Points on a hilly landscape, in no order, each with its height.
From any point a climber steps to the highest of the 2 points nearest to it. It stops when none of these is higher. Distance is the straight distance between rows; heights are no part of it.
K684: [-26   8  12 -30 -15 -20 -40  24  -4  11 -20  27  30  27  28 -19   8   6
   8 -34  25 -28 -43  34 -14   7  -7  52  11  26   5 -37  32  -1  17 -29
   7   5 -51 -21   5 -12  13  10   2 -18  -2  47 -16 -40  15   8  -9  22
 -30  -3  25  36   1  24 -20  -6]  (h 67)
K870: [ 35 -13 -20  18  -7 -18  10  23 -13  -7 -19  16  20 -28   3 -12  11   8
  19  13  60  23   7  -2 -17  19  -2   9  -3   6  19   0  -1   1  -8   2
 -23  -2  15  15   5  13  19  12  -7  -7  21  -3 -11  12 -24  29  -9 -26
  -1   3  -3  22 -27  12   9  23]  (h 254)
K851: [ 45   0 -20 -11   7 -12   6  43   1  -1  23 -17   4  -9   0  20 -45  14
  -7  51  17  15 -10 -41   6   7  -2 -15  15  40  32  -6 -52   6  11  15
  -9 -22  30 -33   2 -14 -18 -13  11  31  -4 -43   5  47   9 -11  -3  21
 -22   7  -7 -18 -19   0  40  22]  (h 550)
K137: [ 28  58  39 -11   3   7 -10  33 -30 -12 -12 -20 -16  -9  17 -49 -35   2
  40 -30 -24  13  13 -17 -34 -17 -23  -1   1 -15 -33   3 -23   0  -2  40
 -52 -16  16  20  -9 -18   1 -10  -7  23   6 -63 -15 -10   3 -34  -7  28
  12  -6 -31 -23  -4 -21   4  51]  (h 496)
K543: [-34  25   8 -45 -20  -5 -31   9  18  26 -19   3  -5  12   8   2  -6  -8
 -12 -27 -37 -39  -8  51   4 -41   2  20  13   9 -21 -17  21 -12  21 -17
  19  30 -31 -16 -17 -14  -1  -2  12   5 -11  36  -3 -48  14 -17 -12  39
  -4   1  12   6  39  -8 -24  -8]  (h 173)
K939: [ 43  15  16 -24 -29 -19   3  27  38  63 -36  24   4 -40 -33  22 -30  40
 -12  44 -14 -20  13  30  11 -42 -15 -18 -12  17 -18 -35 -10  16  10  20
 -24  27   7   8  19  28   7  16  23  39   1  -1 -26 -10   2  25 -26  20
 -24  28  10   1   8  -9 -10 -12]  (h 50)
K580: [  3 -19 -18  18  13   5  23  -6  -5  -7  15   2  17  23 -17 -12  22   6
  11 -19  28  -1  -1  21  26  45  -5  15  10  -9  29 -15  18  -5 -10 -29
  11 -23   5  19   8  22  27  16 -16 -26   5  47   1  -8 -14  27   6 -19
   4 -15  32  39   2  25 -11   1]  (h 524)
K180: [-20 -13  18 -15 -23 -28   2 -31  29  21 -13  33 -18 -22  -8  35  12  10
 -20  26  -9 -29   4  25 -13 -41  13  -1  -4   4  -6  12  29  -5 -10 -25
  16  42  -6 -17   7   7   5 -15   1  -7  -7  14   2 -15  26   9   5   8
   0  -4  -1   0  16 -18 -10   1]  (h 126)
K741: [ -7  -6   8  12 -15  36  31 -43  -4  15  -2  -7 -29 -27 -18  -6  13 -35
 -18 -20 -51  -4  18   8  16 -17  -5 -29 -16 -43 -47  20  20 -11  -9  39
 -22  40  19  49  -7  21 -46 -11  10 -10  21 -25  14 -28 -29 -12   3 -28
  26 -20  -2 -35   3  -4 -18 -17]  (h 398)
K898: [  8  60  44 -15   3  -1 -30  23  -8  -2 -37  13  -1   2  33 -57 -29  18
  39 -33 -19  25  11 -13 -42 -27 -24  -9 -16 -28 -24   1 -23  11  25  14
 -43  -4  -8  17 -10 -23  14   4 -11  -6   7 -45 -24 -18  -1 -26 -11  13
  15  15 -34  -6  15 -18  -1  35]  (h 613)
K531: [ 25 -32 -29  15  20 -12 -32  18 -11  41  18 -17  18  -8 -19 -20  16 -20
 -10  11  51 -32 -25  14   3  35  -8  41   6  17  26 -24  52  13 -28 -15
  31 -33  46 -18  -8 -17  58  -6   3  18  -5  -2   6   9  21  -4 -21  47
 -13  -2  12  -5 -32  24 -11  31]  (h 146)
K184: [-18 -28 -28   6  28 -36 -38 -16  -4  12  16   8  18  13   1   2  37  -8
 -15  -4  41 -27 -27  -6 -13  17   8  30  12   4  39  -8  53  -2 -26 -29
  46 -26   0 -39   4 -13  40  -9  -2 -36 -24  37  -5   7  45   1   1   5
 -32  -8   4  22 -17  14 -13  19]  (h 89)
K356: [ 37  29  13   2 -22  24  27  10 -11  13 -10 -27 -22 -26 -40 -17 -40 -12
   2  16 -28   9  18  16   4 -14  -9  -9  11  13 -37  16 -15   2  -6  36
 -47  11  19  17  -2  12 -35 -10  13  33   7 -39 -14  -6 -10 -10  -4  13
  16   4 -19 -31  -8 -18  10  11]  (h 322)
K579: [  8  -2   1  13   4  -4  -2  15  -2 -16   3 -11 -13 -10   9  -3  -2  -6
   5  28   4  29  13 -35 -12   1   5 -13   2   3  13  15 -23  13  -5  14
   3 -24   7 -15 -12 -12  -3  -3  -8   9  -7 -28   4  38 -10 -11   5  -5
   1   1 -23 -11 -25  -9  32  14]  (h 376)
K275: [ -8  12  16   2   4   4  -6   1 -12   9  -9 -12 -24   9  20 -20  14  -6
   9 -18 -35  18  17 -12 -14 -16 -15 -18  -7 -32 -19  11   9   4  -8  15
  -1  10  -9  17 -23  -6  -1 -13 -17  -7   5 -14   6 -11 -27 -15  -1  -5
  19  -1 -22 -21  -6   0  -2   5]  (h 572)
K575: [-15 -20   3   7   0  33  39 -51  14  13   9 -13 -23 -15 -25  17  17 -15
 -29  -8 -39  -7  21   8  29  -2   7 -33  -3 -24 -29   7   1 -20 -10  22
 -11  29   7  47  -2  35 -50  -2  16 -17  16   5  15 -14 -20  14  17 -28
  25 -17   9  -2  17  -3 -20 -35]  (h 436)
K238: [-44 -35 -16  20  18 -18 -14 -32  20  14  48  -4  -5   5   9  38  14   0
 -16  14 -16  -2   2 -27  -3  -9  17  -4 -28 -12  33  13  29  13 -14 -21
  63  -6  -6 -41 -14 -11   8 -18   0 -17 -25   4  32  15  15 -13   6  10
   3  -5  -1 -10   2 -11   2  -5]  (h 359)
K385: [-37  11   7  -9   3 -36 -56  16  -2  21 -15   6  13  16  38   4  19  15
  -4 -13   9  -2 -15  -7 -16 -21   8  17 -29  -5  26  -6  41  10  17 -15
  32  -4 -20 -34  -7 -25  30  -2 -22 -29 -28  10  -1 -14  12   6 -21  19
 -15  11  -3   4   7   6 -18  -6]  (h 478)
K228: [-44   9  -2 -39   5 -16 -31  -9  10   8  -6  -6  10  32   8  10  11 -10
  -4 -26 -18 -23 -24  26  -1 -24  18  30   7   6  -6 -11  29 -13  13 -26
  33   4 -46 -34 -12 -32  -3 -21  13  -9 -31  39  10 -33  32 -15  -1  26
  -6   6   7  -1  25  -1 -14 -11]  (h 202)
K505: [-34 -17  10 -22   8  25  35 -42  18  -3  -1   6  -9  30  -5  15  19   0
 -15 -25 -38 -14  -4  27  33 -10  10 -22   8 -21  -9  -5  -6 -20  13 -12
  13  19 -26  17 -14  15 -21   1   2  -9   2  39  13 -11  -1  16  20 -13
  15  -3  23  12  50  -6  -8 -33]  (h 556)
K115: [ 17  35  -5  -9   8  58  16   1   2 -25 -17 -22   3  16  -5 -28 -27  -5
   6 -26 -45  19 -13  -2  24  28  -1 -30  14 -26 -40 -14 -45 -17  39  34
 -33  12   5  41  30   5 -55  12  21   0   7 -13 -38  15 -34   2   5 -26
   5  14   5   6  20   3   3  -9]  (h 471)
K677: [ 30  29  39 -21 -26 -24  -2  34  29  68 -28  23 -10 -40 -17  -6 -26  21
  -7  23 -40 -15  20  25  -1 -54 -22 -11 -36   2 -27 -23   6  21  -5  22
 -26  39  25   4   6  11  15  15  14  30  15 -34 -28 -16   2   8 -26  30
 -20  28  -3 -20  16 -17 -30   2]  (h 33)
K696: [  2  -4 -13  13   4   2  10  10   2 -30   5   0   1   9   1   9   3  16
   2   9   5  39   2 -26   6  15   0 -17  -3  -7  18   8 -28   4  12  10
  -3 -17  -7   0   0   6  -8  19   1  -1   3   8   1  34 -23  21  21 -31
 -12  13  -3  17   1   6  22  -3]  (h 302)
K298: [  3  22   5 -17  12  50  16 -21  14 -10 -23   1 -14  31   2 -18  -4   3
  -3 -43 -50   5 -15  11  22  12  -6 -29   9 -31 -47 -10 -28 -17  39  28
 -20  27 -21  32  24   6 -47   7  13  -7   9  23 -21 -13 -17   4   0 -21
   9  16   7  28  35   8  -6 -14]  (h 549)
K593: [-14   3  17   5  -8  -6   1 -10 -30 -25 -31  38   7  13  31 -19  34  12
  29 -37  25  10   2   0 -16  -2 -17  10  -7 -25   1   4  16   0   9  -9
 -10   7 -40  34   2  -1  17  17 -29 -25  38   7   1 -26 -15  11  -2 -20
   4 -13 -10  25 -11  14 -10 -10]  (h 430)
K39: [-26 -25   8  -2 -14 -27  10 -52  16  -3  -6  45 -10 -27   8  19  22   2
  -8  18  17 -17   5  14 -21 -24   7  16   7  -5   6  20  27 -11 -17 -34
  13  42  -7 -12   3   8   6 -17  -1 -20  -4  23  11 -16  30   4   8 -15
   3 -21  -5  14   5 -13 -14  16]  (h 145)
K136: [ 17  10   5  10 -20  35  23 -12  -8   8  -8 -21 -34 -24 -21  -5 -15 -32
  -5  -4 -37   3  18  20  16 -16 -11 -23   1 -14 -42  13   3 -10 -11  34
 -36  32  13  46  -5  22 -38 -10   2  13  15 -31  -3 -17 -21 -20   4  -5
  20   0 -15 -36  -1  -7  -4  -2]  (h 362)
K343: [ 23  -4  -9   4   7  -6 -12  34  -5   3  22 -27  -7   5  -1   5 -17   5
   2  33   7  22   3 -34  -2  17  -4  -3   2  14  26  -3 -20  12   6  13
   4 -35  28 -20  -6 -26   3  -9  -3  27  -7 -31   9  39   3 -16  -6  22
  -8   4  -7 -27 -27   0  39  16]  (h 451)
K725: [-24 -51 -31  28  11  12  17 -33  24   5  70   2 -12   2 -35  46   4  -7
 -19  15 -13  -4  12  -3  33   8  14 -10 -10  13  28  17   9  12 -24 -19
  46 -27  13 -25 -10   6 -14  -8  12   4 -13  20  36  21  12 -14  29   5
   8 -15  26 -23  13   6 -10 -22]  (h 317)
K888: [ 20   8  -9  26  -4  22  32   5 -21 -48   5 -22  10 -33 -13 -15 -12 -24
  15  17  32  18   9  -7 -10   8  14   9  39  19  -1  17 -35 -19 -15  10
 -17  -5  18   5  -6   0  -7  -6   7  21   6 -15   8  20 -10  -1  12 -20
  19 -15 -16 -12 -17 -12  29  17]  (h 297)
K515: [-27   2   6 -34 -26 -17 -30  18  14  18 -10  24  22  24  16  -8  18  13
   7 -38   4 -27 -38  46  12   9  -6  29  -9  13   3 -45  21  -6  20 -13
  10  11 -50   3   0  15   9  26   9 -12   1  58 -18 -53  10  29  -5  17
 -20  -4  48  44  24  32 -26 -15]  (h 94)
K643: [ -8  -4  21  24 -17 -17   6  -6 -41 -29 -11  39  29  24  12 -23  36  10
  39 -40  56  -2 -21  11 -10  27 -16  33  -1 -10  25 -14  24  -2   0 -23
 -12  -1 -42  45  12  12  22  36 -35 -37  46  22   0 -37 -21  30 -21 -20
  -1 -27   9  52 -33  35 -23   1]  (h 526)
K844: [-16 -24  -9  -2   7  18  12   1  22   7  47 -13 -19  24  -6  35 -25  -2
 -16  10 -47   6  11 -18  30  -7  17 -31   4  18  -2   8 -28  12  13   3
  24  -2  -2 -26 -12  -1 -27  -6   6  19 -19  -5  24  18  -3 -36  19  17
  12   4   9 -31  14 -12  12 -25]  (h 265)
K413: [-24  12  22 -45 -16   9 -15   6  33  27 -22  11  -7  13  -4   9   2   8
 -13 -31 -41 -31 -10  46  23 -27   7  -1  12   1 -36 -27   3 -11  35  -7
  10  29 -31   7 -10  12  -9  11  18  14   0  42 -16 -44   6  10  -7  29
  -2   6  28  11  48   2 -21 -21]  (h 150)
K242: [ 22   7 -20  20   0  16  33  -6 -17 -63 -12 -12  18 -38 -23  -9 -32 -14
  11  31  52  17 -13  -9  -7  11  17   5  54  26  -2  15 -55 -14   3   3
 -26 -20  20   1   5   5  -8  11  17  16   4  -1   8  36  -3  19  27 -31
  15  -8  -2   1   3 -12  27   8]  (h 253)
K72: [-39  18  28   7  37 -26 -56   3 -38   2 -21 -23  10  31  50 -17  13   0
   5 -14   5  -8   0 -45 -48   1   2  32 -34  -8  19  17  24   0 -13 -13
  29 -16  -9 -44   4 -54  55 -19 -29 -24 -24 -36  22   8  45 -21 -18  27
   3   2 -44 -22 -32 -25 -17   3]  (h 491)
K303: [-41 -43 -29   8  22   6   4 -33  23  -4  58  -6   9  30   1  30   7 -12
 -16   6 -16  -6 -12 -11  18   7  24   1  -3   9  28  -5  13   5  -6 -17
  53 -24 -11 -39  -7 -19  -4  -9  13 -12 -32  27  26  17  27 -37  26  20
   1 -10  19 -16  18 -11  -5 -11]  (h 307)
K953: [-36   7  24 -24  -2 -24 -56  35 -33   0 -34  20  42  32  48 -34  16  17
  33 -49  41 -19 -46  16 -25  12 -21  50   0  26   3 -42  24   7  34 -32
  -6 -18 -64 -26  11 -27  14  20  -7 -23   6  20  -8 -41  28   4 -17  28
 -26  -1  16  38 -16  22 -26 -12]  (h 40)
K522: [-15 -30 -26  28   6  24  37 -38  17  -2  46 -21 -10 -15 -42  39  11   1
 -30   7 -22  10  22  -3  44  24  14 -24 -10 -12  -1   9 -11 -12 -23   3
   2  -9  15  12  -2  38 -32  20   3 -16   6  17  19  18 -19  28  38 -37
   5 -17  26  13  16  13 -13 -28]  (h 426)
K602: [  1  12  17   4 -11 -18 -12   6   5  16 -23  29 -10 -10  19 -13  29  15
   1 -16 -17  15  15  -5 -14 -13 -20 -23 -37 -44 -12   3  10  19  13  32
 -10  19  -7  38   5  16   9  16  -8 -10  20  -5 -25  -9 -34  23 -20 -24
  -9  16 -14  12  -7   5  -9 -13]  (h 586)
K326: [ 13  13  11   2  13   8 -17  17 -25   4 -20   1  -4  -1  25 -15   7   2
  13 -16  10  13  11  -4 -13  10 -16   6   9 -14  -4  -5   7  12  -5  12
 -10  -6  -4  21 -12 -15  16   0 -31  -1  10 -13   8 -12 -21  -5  -3   6
   8  -2 -18  -1 -24   6   5  12]  (h 484)
K473: [  4   0  12 -10 -27 -18   3 -15  31  16 -20  36 -11 -15  -3  27  10  22
  -2  23   4  -8   9  26   0 -37  -3  -7 -15   0  -8  -2   5   7   2  -9
   0  40   1   3  14  17   4   4  10   6  -2  14 -11  -2   4  22  -7 -13
 -13   8  -3   9  17 -13  -1  -2]  (h 107)
K203: [ 22   2   6   3  -6  27   8  22 -20  -6  35 -35 -30   1 -10  -7 -19 -25
  11  11 -29   5  21 -15  -9   2  -5  -3  -4  17 -17  26   3  12 -18  21
 -14 -24  26   7 -25  -6  -7 -25  -7  37 -10 -45  10  -5   0 -46  -1  28
  23  -6 -25 -52 -19  -7  28   3]  (h 335)
K865: [ 38  32 -16  27  -8   9  21  26 -27 -30  -3 -38   5 -32 -16 -24 -12 -28
  11  10  15  36   0 -27 -10  19  -3 -10   5 -18 -12  24 -19   8 -15  45
 -50  -4  32  24   9  14 -16  10   4  19   4 -58 -14  36 -45  10 -24 -48
 -14  -7 -11 -23 -34  -9  26  12]  (h 259)
K597: [  9  11  -5  29  -2  30  35  -6 -34 -45  13 -30  -7 -15 -16 -21  -1 -35
  15   4   9  27  20 -16  -7   5  20   0  26  -4 -14  20 -15  -9 -17  24
 -26 -14  14  29 -13   9 -10  -5  -4   8  13 -37  14   3 -33 -17   9 -18
  17 -25 -21 -26 -20 -11  18  12]  (h 252)
K867: [ 40  38   5  -3  -1  -5   3  33 -12  -2 -23 -12   1 -19   6 -38 -13   7
  20   3  18  23  10  -8 -22   0 -14  -3  12   1 -16   3 -15  11   4  37
 -41  -2  11  28   3   1   7  10  -9  21  19 -25 -17  14 -27   3 -11  -5
  -1  11 -16  -4 -19   2  16  27]  (h 391)
K567: [  3 -34 -43  26  22 -12 -25 -21 -16  19  21 -12  14   4 -15 -13  41 -29
 -11  12  41 -22 -14   1  -6  22   5  23   7   1  39  -7  56   3 -39 -13
  49 -37  32 -25   0 -10  51 -20   0   0 -11   5  10  12  37  -6 -10  28
 -13  -6  -4  -2 -39  19 -10  23]  (h 116)
K656: [-38 -10 -17 -21  16 -27 -35 -10  24  12  19   1   7  28  -1  29  15  -1
 -24  -5  -1 -30 -17  11  -7  -7  27  20  11  11  14  -4  34  -4   0 -29
  36   4 -33 -48  -5 -25  12 -23  18 -18 -32  41   5 -10  41 -15   9  16
 -21   1   7   2  15  -5 -13  -2]  (h 228)
K997: [ 23 -18  -3  11 -13  28  24  -1 -23 -20  45 -20 -22 -23 -32  20 -19 -35
  12  41 -16  -1  36 -24  -9   0 -12  -4  -4  32  -5  44  -1   1 -34   4
 -13 -23  45   1 -19  18  -7 -14  -7  33  -7 -60  19  -2  10 -43   2   7
  22  -8 -18 -71 -18  -3  27  -6]  (h 285)
K297: [ 35  27 -16  36   5  27  18  19 -34 -42  -6 -46   2 -29 -19 -30  -4 -36
  11   0   3  30   0 -12   3  39   0   1  10 -23 -16  23  -6 -12  -7  31
 -48  -4  20  47   1   9 -17   8 -12   1   2 -54  -1   9 -59  -7 -13 -36
   4 -15  -5 -25 -37   0  19   8]  (h 209)
K814: [ -7  -1  14 -20   6  14  -1 -15  17   4  14 -13 -11  16  -4  17 -23 -22
 -14   6 -15 -32   0  20  11 -21  18  11  33  29 -17  12  -6  -7  -5 -23
  13   7 -27 -25  -7 -35  -9 -40  20  19 -11   1  13 -10  38 -51   5  40
  10   1  -7 -18   9 -24   4   4]  (h 197)
K769: [-33  29  48 -14  29 -42 -65  30 -44  20 -41 -19  15  15  52 -33   6   4
   6 -17  13 -20 -15 -21 -49  -1  -9  41 -19   8   7   0  26   2   2 -17
   9 -13   0 -43  -4 -52  56  -4 -36 -20 -15 -26  14  -2  49 -18 -37  37
 -15   8 -25 -13 -20 -16 -32  -6]  (h 428)
K496: [ 24  12 -13 -10  15  17   8  17   7 -21  -5  -6   0  16   2  -2 -11  19
 -14  -5 -16  30  -5 -22  18  23  -6 -35   0 -21  -1 -13 -44   0  32  26
 -10  -5 -10   0  15  10 -34  27  11   6   0   6 -24  28 -31  25  11 -29
 -15  23   1  18   4   7  18 -13]  (h 333)
K208: [  9  23  17  -2  -7  -8   2   4   5  21 -14  13 -23 -15   2 -15  10   0
  -1   1 -27  20  20 -15 -14 -28 -19 -33 -37 -35 -30   6  -5  16  -5  43
 -20  23  14  32   5   8  -5   8   0   0  19 -31 -23  -1 -28   0 -13 -20
  -3  11 -28 -16   3 -11  -2   4]  (h 686)
K44: [ 27  -6 -21 -17  13  -2   4  24  11 -19   7 -12  17   3   8  26 -52  20
 -11  40  14  14 -18 -32  11   9  16 -14  32  34  26 -17 -67   5  28   7
   0 -18  14 -47  13 -12 -26  -6  19  18 -13 -13   4  40   5 -10  12  10
 -20  14   2  10  -5  -9  40   9]  (h 459)
K492: [-20 -22 -15  -4  28  12  -2 -16  12  -3  16  -3   4  25   2  18   5 -13
 -12   2  11 -13  -4  21  16   4  14  22  23   8  19  -5  10 -12  -6 -28
  31  -8  -6 -26  -8 -20   4 -17  11  -9 -17  43  12   9  21 -11  17   4
   3  -5  18   3  16   0   2  -2]  (h 262)
K294: [ 23 -33  -5  16   3  -2   0  -5   1  11  31  -7  -8 -25 -27  29  -9 -21
 -21  42  21 -29  15   1 -15   4 -14  22   4  43   6  25  14 -11 -38 -34
  15  -3  40 -28   1 -12  13 -27   6  15   2 -20  13  -2  37 -37  -4  21
  15  -8 -14 -34 -18  -2  12  19]  (h 216)
K801: [-16 -34 -31  -2   6 -23 -13 -26  11  -4  19  25  19  18   0   9  28  -6
  -2   5  38 -27 -30  16  12  20  11  27  14   2  44 -11  29 -14 -18 -41
  33 -19 -16 -31  11   9  16   8   4 -38 -16  64 -14  -2  37  30  16 -12
 -31 -16  24  51   5  14  -9  21]  (h 64)
K924: [ 55  46  -8  -6  -9   6  10  38 -17 -14 -12 -20  -2 -22 -11 -35 -35  -6
  21  18   9  21   1 -16 -15  -2   1 -20  14   1 -11   1 -40  12   6  45
 -56  -7  18  19  11   3 -17   1   7  31   9 -50 -26  29 -22   9  -8  -7
  -3   8 -19 -13  -7 -20  26  31]  (h 331)
K720: [-30 -27  -6   3   8  31  38 -51  17  15  30 -14 -19   6 -24  36  20  -3
 -34 -13 -33  -3  17  11  42  15  10 -23  -9 -24  -6  -3   0 -26 -12  -6
   7   5   0  26  -3  30 -34   0  -1 -19   7  27  14  -6 -11  31  21 -33
  19 -24  34   9  35   5 -18 -36]  (h 485)
K967: [-31 -13  14 -10   1  13  -2 -14  27   8  35  -7 -10  18   2  29 -24 -16
 -15  15 -45 -18  14   2  21 -32  27 -19  -8  19  -7  28   2  10   5 -13
  30   6 -13 -28 -10 -18 -14 -32  15  14 -18 -10  27  -1  17 -60   8  33
  19   8   0 -46  24 -16   7  -8]  (h 229)
K481: [-10  40  43 -10  -6 -21 -41  17 -17  18 -43  15  -1  10  40 -37  -3  23
  21 -20 -12   0  10  -3 -39 -32 -18   7 -15 -16  -9  -4   3  12  23  -4
  -3  13 -11  -5  -7 -29  21   5 -23  -8  -5 -22 -13 -14   7 -14 -30  28
   4  19 -22   2   9 -12 -16   8]  (h 505)
K937: [ 39   1  -8  -9 -27 -19  32  15  31  35 -28  33  12 -41 -36  23 -17  42
  -6  43  22 -10   5  20  14 -31   0 -15 -16  10  -9 -22 -14  17  -4  22
 -16  29  20  28  38  47   4  10  28  35  11   4 -16  13  -1  47  -9 -26
 -22  21  12  13   5   0   4 -23]  (h 68)
K719: [  8 -17  -6  21  -6 -10   4   5 -22 -11  -1  23  34  22  -4 -18  27  13
  32 -34  50   3 -24  12  15  49 -12  18  -1  -2  29 -16  21  -7  -9 -21
   2 -13 -23  35  17  18  28  30 -23 -36  28  32  -7 -26 -26  38 -15 -19
   1 -18  30  54 -20  42 -13  11]  (h 673)
K22: [-43  16   7   2  24 -25 -54  -6 -20  -4 -31  -4  15  38  56   0  17  14
   2 -27   8  -3  -3 -45 -42 -14   9  14 -32 -13  22  15  25   8  19 -23
  39 -16 -25 -45   1 -42  34 -10 -32 -40 -26 -16  20  -2  31  -2 -18  13
  -2  12 -26  -5 -10 -14 -16 -12]  (h 558)
K544: [  6 -22 -18   9  -3  -3  30 -12  10 -16   3  15  11   8 -21  15  14  17
   0   1  36  -3   2  24  36  31   6  -1   3   1  23 -19  -5 -13   0 -30
  -1  -5  -7  16  17  31   3  38  -3 -22  12  51 -15  -4 -13  54  16 -30
  -1  -5  44  48  21  18  -5  -4]  (h 437)
K461: [ 27 -11 -14  19 -25 -36  22  -3 -12  -3 -17  24  -3 -39  -3  -4  24  -7
  10  25  49  18  26  -7 -24  -5  -5  14 -13   8   8  14  14   7 -38  -3
 -11   4  35  15   1  17  25  -2 -15  -5  15  -9  -6  13  -8  16   0 -27
   4  -7 -18   3 -36  10   8  23]  (h 213)
K415: [ 22  42  15   3   1  23  -5  27 -24 -10  12 -40 -23   9  11 -31 -14 -20
  24  -8 -33  19   8 -23 -21   5 -16  -9   3  -2 -19   5 -12   2  -2  30
 -30 -30  11  12 -18 -13  -2 -17 -15  26  -9 -50  -1   0 -23 -34  -4  20
  13  -5 -27 -33 -30 -14  25  26]  (h 402)
K701: [-40 -12   0   8   8 -28 -29 -13   7  15   7   1 -16   6  24  21  21   2
  -3  -5  -7  -3  11 -24 -12 -25   9   0 -31 -16  29   9  47  18  -3 -14
  49   2  -5 -29 -17 -10  21 -25 -20 -26 -17   4  14  -5  -7  -9 -13   8
   6  -6 -12 -19   2  -7  -7  -7]  (h 409)
K16: [  3  -7  -8  10 -12   7  45 -27  11 -36 -12  22  12 -11 -24   3  -2  20
  -9   9  42   5  -7  15  20  21  17  -3  19   6   8  -3 -34 -11   1 -16
 -17   5  -4  20  21  32  -7  23  10  -2  10  45  -2  11  -1  47  24 -38
   1   6  14  38  30   5  10  -8]  (h 372)
K65: [  6   9  16   4 -17 -10  11  -7   1 -15 -25  32   2   2  16 -17  33   7
   7 -25   5  13   4  -1  -3  -3 -10 -12 -16 -34 -13   0  -5   8  14  12
 -18  20 -26  40   5  21   2  25  -4  -8  25   4 -16 -15 -23  12  -3 -27
   5   7 -15  15   3   7  -6  -1]  (h 508)
K728: [ 39  20 -17   0  10  36   3  26   0 -10 -10 -31  -2  21  -4  -6 -24   9
  -6 -17 -30  20 -16 -11  30  48  -9 -30   0 -22 -16 -20 -34  -4  39  40
 -22   5   9  28  17  -2 -46  18  10   8  -7   1 -36  23 -42  12  -1 -18
 -10  16  15  20   5  22  11 -21]  (h 396)
K840: [ 20 -32   1  15 -18  19  25  -7 -13  -2  46 -12 -16 -29 -31  22 -22 -26
   1  36  -2 -23  28   6  -4 -16 -11  10  -3  45  -7  43  13   0 -45 -16
   7  -8  42   7 -23  10  -2 -40  -4  28   3 -39  23 -15  33 -49   2  15
  34  -4 -15 -58 -13   2  15  -1]  (h 251)
K403: [ 29 -22 -20   6  14  -9 -18  15  -7  37  12 -18  15 -32 -33   2   2 -19
 -11  25  34 -29 -12  11  -4  23 -15  35  -3  47  17  -1  35   4 -39 -22
  14 -20  51 -20  -9 -15  35 -25   9  22   1 -13   7  -1  29 -19 -10  48
   7   2  -9 -21 -35   5   4  22]  (h 180)
K429: [ -5 -24 -19  -6  16   7  11   0  25 -31  29   0  13  24  13  35 -37  21
 -14  19  -9  11 -20 -28  16  11  20 -14  41  19  19 -12 -63   6  28  -4
  19 -17  -4 -43   5  -9 -27  -4  14  11 -16  10  12  52  10  -9  30   8
 -14   9  15  22  14   0  30  -5]  (h 381)
K738: [ -3 -17  -1   9 -13 -35  -6 -25  -1  -8  -9  38  -4 -19  21   8  28   8
  10  12  37  -4  16  10 -32 -12  -3  20  -9 -17  22  11  30   0 -23 -27
   7  13   9  -8   1   3  30  -5 -21 -26  10   8   0  -1  13   5  -3 -12
   4 -15  -7  19 -20   2  -6  21]  (h 172)
K213: [-19 -25  -8  -5  10  23  23 -11  25 -34  38  -1  -3  27  12  33 -33   4
 -14   6 -37  22  -7 -29  18   5  22 -30  17  13   3  -1 -59  -4  29   2
  23 -12 -15 -34 -12  -8 -36   1   9   7 -17   7  17  41  -6 -13  37   3
 -13   6  11  -2  25 -14  16 -26]  (h 320)
K830: [-22  49  52 -14  15 -25 -59  31 -36   8 -48  -4  13  12  59 -40  -3  13
  22 -24   3  -5  -3 -22 -48 -15 -17  18 -15 -10   3   9  -1   0  13 -17
 -14 -14  -6 -27  -4 -53  39  -3 -20 -16  -9 -28  -3  -6  35 -20 -30  35
  -4  11 -30  -1 -13 -14 -19   8]  (h 435)
K125: [-24   6   1 -51 -15   4 -30  27  31  36  -7   4   2  34   5   8  12   9
  -7 -43 -35 -20 -19  38  32   8   6  11  -4   0 -17 -39  22  -8  32   0
  21  15 -38   2 -10  12  -1  22   5   7  -8  58 -21 -49  -4  31  -7  14
 -17   4  49  28  36  21 -34 -32]  (h 124)
K589: [ 31  -1 -27  23  -5 -19  38   7   2 -27 -17  15  31 -33 -21 -16  -7  21
   7  18  66  16 -11  16  10  27   5 -10  15  18  15   1 -34  -1   1  -8
 -24   2  13  27  23  27  -1  31  13   7  20  24  -8  19 -21  53   6 -38
   9  10  12  31  -1  15   2   0]  (h 313)
K104: [-19 -44 -31  39   4  19  27 -35  20 -10  60   4 -12 -17 -26  40  -2   0
 -13  23 -15  12  13 -21  32   3   7 -19  -6  -3  19  12  -9  -3 -32  -5
  23 -22  14 -14 -16  19 -21   6   2  -3  -1  17  33  31  -8   7  25 -15
   4 -17  29   3   4   8  -5 -11]  (h 365)
K951: [ 27  -8  -6  -3 -24 -23  20   3  13   3 -30  39  11 -26 -14  14 -12  26
  -2  35  36   8  12  15  -7 -18   3  -3  -3  21   1  -5 -10  13  -3   0
 -21  34  10   3  28  22  -1   4  13  15  14  11 -12  17   1  21   8 -20
 -11  17  -6  21  -1 -15  13   1]  (h 87)
K536: [-31   1  16 -22  19  45  17 -33  12   5  -8  -6 -17  36  11  -8  18   1
 -11 -44 -57  -1 -15  25  29  14  -1 -25  -3 -37 -39  -4  -6 -22  37  -1
   4  15 -25  24   4  11 -27   6   3 -14   4  31  -4 -23 -17   3  13 -19
  17   3  25  15  39   9 -13 -33]  (h 635)

Call two points neighbours if one is among the 2 nearest of the other. Go from one point of each pair to the other, from neighbour to neighbour, staying as high as possible. Name the lowest point that can't be avoided.
K888 and K536 => K242
K208 and K22 => K303
K898 and K22 => K769
K720 and K851 => K696
K719 and K208 => K593
K719 and K536 => K356

Write out the way that a climber takes from each point below.
K356 => K136 > K741 > K575 > K720
K543 => K228 > K656 > K492 > K303 > K238 > K701 > K385 > K22
K814 => K492 > K303 > K238 > K701 > K385 > K22
K738 => K461 > K870 > K589 > K16 > K544 > K580 > K719
K801 => K492 > K303 > K238 > K701 > K385 > K22
K865 => K924 > K867 > K326 > K275 > K208
